Each row is a point on a landscape with many valleys, with its height.
From any point a ball rolls to the lowest of the 4 points nearest to it. It stops when none of these is lower. Distance is the straight distance between rows; heights are no part of it.
(782): [-44 26 3 17 -5 11 19 11 43 25 13 56 -32 40 -11 21 19 53 31 -25 39]  height 3.92
(781): [9 -5 -3 27 16 6 36 43 15 16 -18 -12 -31 -44 -5 -10 -3 -34 21 53 -4]  height 1.19
(389): [21 -22 -24 -6 18 11 32 17 -29 -30 -11 -32 42 -46 -15 5 -20 1 -46 9 -40]  height 3.19
(221): [-11 -13 7 19 26 -22 5 20 28 40 -19 19 -45 -20 9 3 39 -21 24 14 13]  height 4.71
(933): [18 -3 -9 -1 21 -2 8 22 -7 -7 6 -19 15 -30 -13 -18 -11 -33 -8 21 -29]  height 2.14
(1070): [13 7 0 22 17 -32 -14 2 -10 -21 12 26 20 20 -4 -18 -15 -8 26 -16 7]  height 3.75
(623): [9 -5 0 -20 -17 -6 -27 -26 -21 -18 -1 -16 18 12 16 -10 -14 0 -14 -18 -8]  height 7.00
(969): [-29 3 8 10 17 2 4 -3 54 40 2 46 -47 15 6 14 45 31 23 -13 23]  height 3.69
(691): [-2 3 2 -17 -32 3 -26 -35 -13 -13 3 -6 23 38 14 0 -13 10 1 -20 9]  height 6.49
(11): [-8 7 6 -6 -31 0 -15 -33 -13 -14 7 7 24 52 -5 17 -20 16 27 -21 24]  height 5.61
(21): [10 -2 9 -14 -33 36 -6 -3 2 15 6 -54 -22 -31 -12 0 -9 -16 -23 41 -20]  height 2.99
(709): [5 0 5 8 -12 -23 -9 -23 -19 -30 7 14 24 43 -17 20 -29 5 39 -22 31]  height 4.22
(472): [23 0 -21 18 8 26 47 49 -9 -10 -4 -31 19 -48 -34 -9 -25 -8 -12 43 -28]  height 3.27
(822): [-11 8 9 12 20 -18 -10 5 31 27 11 32 -29 10 3 -5 34 -3 25 0 15]  height 4.45
(842): [15 -6 3 -16 -3 -5 -21 -13 -12 -11 11 -19 15 -4 3 -20 -7 -15 -16 0 -20]  height 6.86
(320): [-32 -21 3 15 16 -23 4 8 42 44 -18 42 -57 4 8 20 48 34 19 -23 32]  height 0.76
(73): [14 -22 -6 -15 -2 1 7 -4 -32 -22 -14 -51 18 -47 11 8 -17 3 -59 -7 -26]  height 4.14
(163): [-3 0 7 -28 -31 26 -26 -19 -9 18 -5 -51 3 -15 11 2 0 -7 -41 9 -21]  height 5.56
(85): [21 -29 -14 -17 7 -9 11 -5 -35 -39 -17 -31 24 -33 15 7 -19 0 -49 -15 -27]  height 3.82
(813): [6 4 8 -28 -19 16 -27 -17 4 15 10 -27 -2 -6 1 -12 6 -16 -17 17 -20]  height 5.22
(407): [4 5 16 -23 -16 34 -15 -14 20 28 11 -22 -21 -7 -7 -5 13 -23 -2 36 -16]  height 5.63
(435): [14 -2 3 -9 -8 12 -3 5 -1 4 14 -42 -4 -32 -15 -10 -8 -26 -18 31 -24]  height 4.29
(1050): [20 -16 -6 -14 7 -3 -2 0 -22 -19 1 -34 23 -28 -2 -11 -15 -15 -33 2 -32]  height 7.57
(590): [27 -33 -30 -11 22 16 62 16 -38 -43 -34 -21 39 -48 3 40 -6 33 -71 -2 -27]  height 4.27
(624): [-25 23 15 18 -9 -16 -5 3 8 -2 23 35 11 50 -26 23 -5 27 45 -20 41]  height 1.27
(315): [-18 -3 3 33 19 -50 -1 35 6 20 -10 47 -27 10 1 -5 33 12 25 -22 36]  height 0.67
(394): [-18 20 7 -14 -5 41 0 -23 39 29 19 38 -16 36 -4 -6 32 14 12 1 10]  height 3.20
(295): [-21 -8 5 23 21 -38 -3 19 27 34 -9 43 -43 5 7 3 48 15 25 -16 32]  height 2.77
(358): [-20 18 9 33 9 -41 -8 23 9 11 10 46 -14 28 -10 2 13 24 41 -24 44]  height 4.26
(596): [21 -7 -20 3 24 10 25 28 -16 -16 0 -26 31 -40 -22 -10 -21 -21 -20 25 -36]  height 1.98
(1019): [5 5 11 -2 10 -5 -10 2 21 21 17 3 -15 -4 -3 -16 19 -25 17 20 -6]  height 5.21
(15): [21 -7 -23 10 10 23 42 35 -19 -19 -5 -34 34 -51 -30 -1 -24 -6 -28 32 -34]  height 2.71
(580): [3 -13 -2 -16 -12 7 -3 -8 -27 -10 -13 -60 13 -47 13 10 -15 -1 -58 -2 -26]  height 5.23
(158): [-27 7 2 -11 -41 16 -6 -36 -12 -9 -2 8 33 60 -12 37 -19 19 21 -20 37]  height 4.28
(159): [0 -9 1 -20 -13 -2 -13 -17 -24 -11 -25 -57 6 -40 37 16 -11 12 -58 -17 -18]  height 4.52
(130): [19 -10 -3 -13 4 -12 -16 -10 -18 -20 6 -13 20 -4 5 -15 -13 -13 -14 -9 -21]  height 6.44
(39): [-33 14 11 7 -20 5 2 -15 2 -9 18 23 30 61 -40 49 -20 23 35 -20 44]  height 2.66
(450): [-14 12 9 17 -8 -16 -8 -10 -5 -14 19 23 25 52 -28 31 -21 17 45 -21 40]  height 2.67
(633): [4 2 0 11 29 -19 0 24 7 14 4 12 -9 -15 -5 -22 14 -34 12 17 -8]  height 2.86
(139): [-12 1 14 7 18 -3 -3 -3 46 39 2 25 -42 -1 5 5 42 -8 27 13 12]  height 6.16
(951): [17 -4 -18 12 41 -19 6 25 -17 -21 -1 12 33 -9 -2 -21 -14 -22 1 1 -28]  height 1.74
(95): [-19 -46 2 20 20 -31 11 16 18 42 -43 26 -56 -24 7 19 47 -5 21 2 22]  height 4.51
(741): [15 -1 -2 2 12 -21 -15 -4 -10 -20 14 7 19 6 0 -25 -7 -16 4 -10 -9]  height 5.20
(43): [12 -4 1 -8 -16 -14 -21 -29 -21 -29 4 0 24 29 8 -4 -22 3 10 -21 6]  height 7.68
(726): [17 -15 -8 0 -7 18 21 15 -24 -11 1 -53 20 -54 -23 -4 -22 -11 -37 22 -30]  height 4.25
(237): [-16 0 0 -14 -37 1 -4 -38 -17 -19 -14 -5 30 55 -6 50 -25 13 21 -23 38]  height 5.35
(68): [16 -24 -8 -14 11 -7 22 -6 -40 -37 -30 -40 9 -50 37 22 -16 18 -67 -24 -17]  height 1.43
(884): [-6 6 1 -22 -20 -2 -21 -24 -21 -13 -40 -44 -2 -21 59 21 -9 20 -48 -29 -9]  height 5.89
(278): [-7 17 8 -15 -16 20 -21 -26 18 15 21 18 3 34 -1 -11 20 3 8 -1 5]  height 1.88
(878): [-1 8 8 35 11 -43 -5 8 -10 -19 12 39 19 33 -22 11 -17 10 51 -23 37]  height 4.86
(568): [16 2 -14 27 9 20 45 50 -1 1 -8 -21 -7 -47 -23 -18 -20 -20 5 52 -17]  height 3.94
(28): [28 -16 -19 -3 27 -15 6 3 -29 -42 -2 2 35 -6 6 -18 -26 -11 -15 -15 -26]  height 3.06
(379): [1 -3 15 8 11 4 3 9 34 30 0 -3 -39 -25 1 -3 17 -33 26 41 -2]  height 6.30
(855): [10 2 13 -7 0 15 -6 -2 21 21 10 -18 -23 -19 -9 -6 9 -32 5 36 -14]  height 7.10
(413): [-10 14 4 -28 -30 33 -26 -31 5 17 6 -3 11 31 6 -10 15 4 -11 -6 -1]  height 4.10
(1012): [25 8 -19 35 -5 35 57 48 2 -10 -9 -31 -15 -51 -28 -25 -28 4 -4 55 -10]  height 4.21
(974): [-15 15 2 -19 -35 31 -23 -33 5 9 12 11 16 46 5 -5 7 13 3 -11 8]  height 4.01
(540): [-14 -11 -1 22 34 -40 4 31 8 29 -16 32 -30 -9 6 -12 37 -15 19 2 14]  height 3.84
(744): [-43 26 3 5 -5 44 26 -4 47 25 19 66 -28 44 -11 12 23 47 18 -18 27]  height 3.08
(446): [0 7 -2 41 35 -47 -5 28 -13 -4 -2 50 11 15 -4 -20 -1 -2 32 -18 18]  height 5.19
(1031): [-1 8 8 -32 -36 47 -22 -18 8 32 0 -41 -17 -10 0 2 9 -14 -27 28 -17]  height 4.38
(1082): [1 -3 -1 -15 -32 -8 -21 -38 -24 -26 -10 -5 22 36 16 14 -23 9 8 -27 17]  height 7.19
(288): [-8 19 9 9 4 -13 -15 -6 21 16 22 29 -8 31 -1 -10 15 6 24 -6 15]  height 4.46
(1029): [30 -33 -25 -14 23 -2 29 7 -37 -52 -20 -16 34 -29 12 6 -20 6 -48 -15 -33]  height 3.50
(639): [25 -16 -25 -2 38 4 27 26 -22 -31 -6 -13 45 -26 -12 -4 -21 -9 -27 7 -43]  height 2.62
(210): [-5 15 8 19 13 -31 -14 7 12 8 17 36 -4 20 -2 -15 13 2 32 -13 19]  height 3.51
(992): [-34 26 7 4 -26 25 1 -14 17 9 27 40 11 58 -22 16 -1 33 29 -15 36]  height 2.85
(814): [-48 23 -1 15 -1 30 24 4 54 25 9 63 -39 38 -8 20 21 54 21 -27 34]  height 3.57
(490): [8 5 4 -3 2 -13 -21 -11 -3 -4 20 4 14 14 2 -21 0 -10 9 -8 -4]  height 6.10
(375): [15 -5 3 -3 -27 28 12 12 -10 2 9 -54 -11 -47 -21 -6 -20 -16 -27 38 -20]  height 0.83
(309): [18 0 -2 26 2 21 37 40 13 3 -10 -24 -34 -49 -12 -18 -18 -25 11 60 -7]  height 3.23
(273): [-10 15 8 -6 -24 9 -20 -27 1 0 19 18 17 47 -2 -2 0 15 20 -13 18]  height 4.42
(268): [-19 23 7 -8 -22 28 -8 -21 21 17 24 33 3 50 -5 -2 17 21 15 -10 18]  height 3.87
(669): [3 10 10 -16 -2 5 -21 -12 13 16 21 -6 -3 4 -2 -14 14 -19 2 14 -16]  height 1.60
(310): [-2 4 3 -22 -29 12 -31 -33 -8 1 2 -10 18 30 15 -8 -2 5 -11 -13 -2]  height 5.42
(488): [-1 4 18 -9 1 18 -7 -10 39 30 11 1 -33 -5 -5 -1 23 -24 16 34 -7]  height 7.13
(625): [16 -1 -11 24 34 -32 -2 14 -23 -27 0 31 28 16 1 -17 -21 -15 19 -14 -1]  height 3.55
(785): [9 -5 -1 -21 -9 -13 -5 -17 -33 -35 -39 -34 -9 -17 63 25 -20 20 -41 -37 -1]  height 6.84
(326): [-10 0 -3 27 33 -46 -2 31 2 19 -5 41 -18 5 3 -16 27 -5 20 -9 18]  height 3.15
(174): [-23 21 9 8 0 2 -4 -3 39 24 22 46 -24 37 -5 3 32 25 29 -11 26]  height 3.70
(142): [-28 -48 -3 13 15 -39 3 15 17 39 -34 38 -57 -6 1 18 52 27 10 -27 32]  height 3.14
(792): [-30 20 6 -4 2 42 10 -21 52 33 13 55 -33 33 0 6 38 31 18 -7 18]  height 1.41
(403): [2 15 4 -15 -2 -12 3 -14 -27 -32 -47 -35 -25 -29 79 35 -13 28 -47 -36 0]  height 6.90
(334): [-24 15 12 25 9 -32 -7 18 24 21 13 43 -24 27 -4 1 25 24 35 -21 36]  height 3.74
(7): [27 -22 -13 -15 5 -18 0 -12 -34 -48 -12 -6 23 4 19 -6 -29 -3 -16 -22 -15]  height 4.89
(252): [20 -3 -4 8 -6 22 21 26 -4 -4 8 -41 -7 -50 -26 -14 -19 -24 -11 44 -22]  height 3.63
(474): [14 1 -3 9 12 7 19 32 2 3 5 -22 -9 -41 -17 -17 -7 -33 4 42 -21]  height 3.33
(674): [-5 3 0 -24 -30 3 -30 -34 -22 -11 -31 -31 13 7 47 12 -9 20 -29 -29 -5]  height 6.91
(359): [-34 28 3 -5 -22 46 12 -18 28 15 24 51 -4 53 -15 3 17 28 14 -10 26]  height 3.65
(648): [8 -9 5 -18 -18 11 -13 -7 -12 2 3 -52 5 -32 -1 -4 -10 -16 -35 13 -24]  height 6.27
(668): [2 -4 -2 -22 -32 -6 -22 -36 -29 -26 -30 -22 11 19 43 16 -22 16 -16 -30 9]  height 7.74
(734): [11 1 -6 14 29 -7 16 35 2 10 -1 -7 1 -30 -11 -20 0 -35 8 33 -20]  height 1.84
(935): [3 0 4 -26 -25 8 -30 -25 -16 -1 -8 -35 14 2 19 -5 -1 3 -30 -10 -15]  height 6.81
(322): [-3 13 12 -21 -5 27 -14 -17 32 34 16 8 -19 16 -2 -6 28 -11 6 21 -5]  height 5.40
(723): [15 -2 -16 10 38 -9 15 34 -11 -6 1 -2 20 -26 -12 -22 -9 -31 -4 21 -31]  height 1.06
(215): [14 0 8 -2 -12 23 8 15 8 7 9 -38 -22 -39 -17 -10 -8 -26 -2 48 -15]  height 4.17
(868): [23 -24 -9 -21 -2 -18 -1 -17 -37 -45 -16 -18 18 -8 27 0 -25 1 -31 -27 -14]  height 5.66
(640): [28 -17 -16 -3 12 -22 -2 -11 -33 -48 -4 7 26 8 11 -9 -32 -7 -5 -21 -12]  height 4.56
(612): [-1 -4 2 15 28 -16 12 29 14 24 -6 7 -25 -27 -3 -13 18 -37 20 30 -4]  height 3.64
(387): [-2 14 9 16 -4 -23 -15 -11 -3 -13 21 28 17 37 -10 -2 -10 9 37 -19 24]  height 1.28

Call two points neighbours if one is among the 4 nearest of the other. Go from one point of each pair to the other, from neighbour to neighbour, staying as low as possible. Name the highest point that can't be avoided.
(387) / (210) | (969)
(781) / (68) | (1029)
(792) / (375) | (1070)
(669) / (320) | (1019)
(723) / (375) | (252)
(387) / (792) | (359)
(792) / (278) | (394)
(320) / (315) | (295)
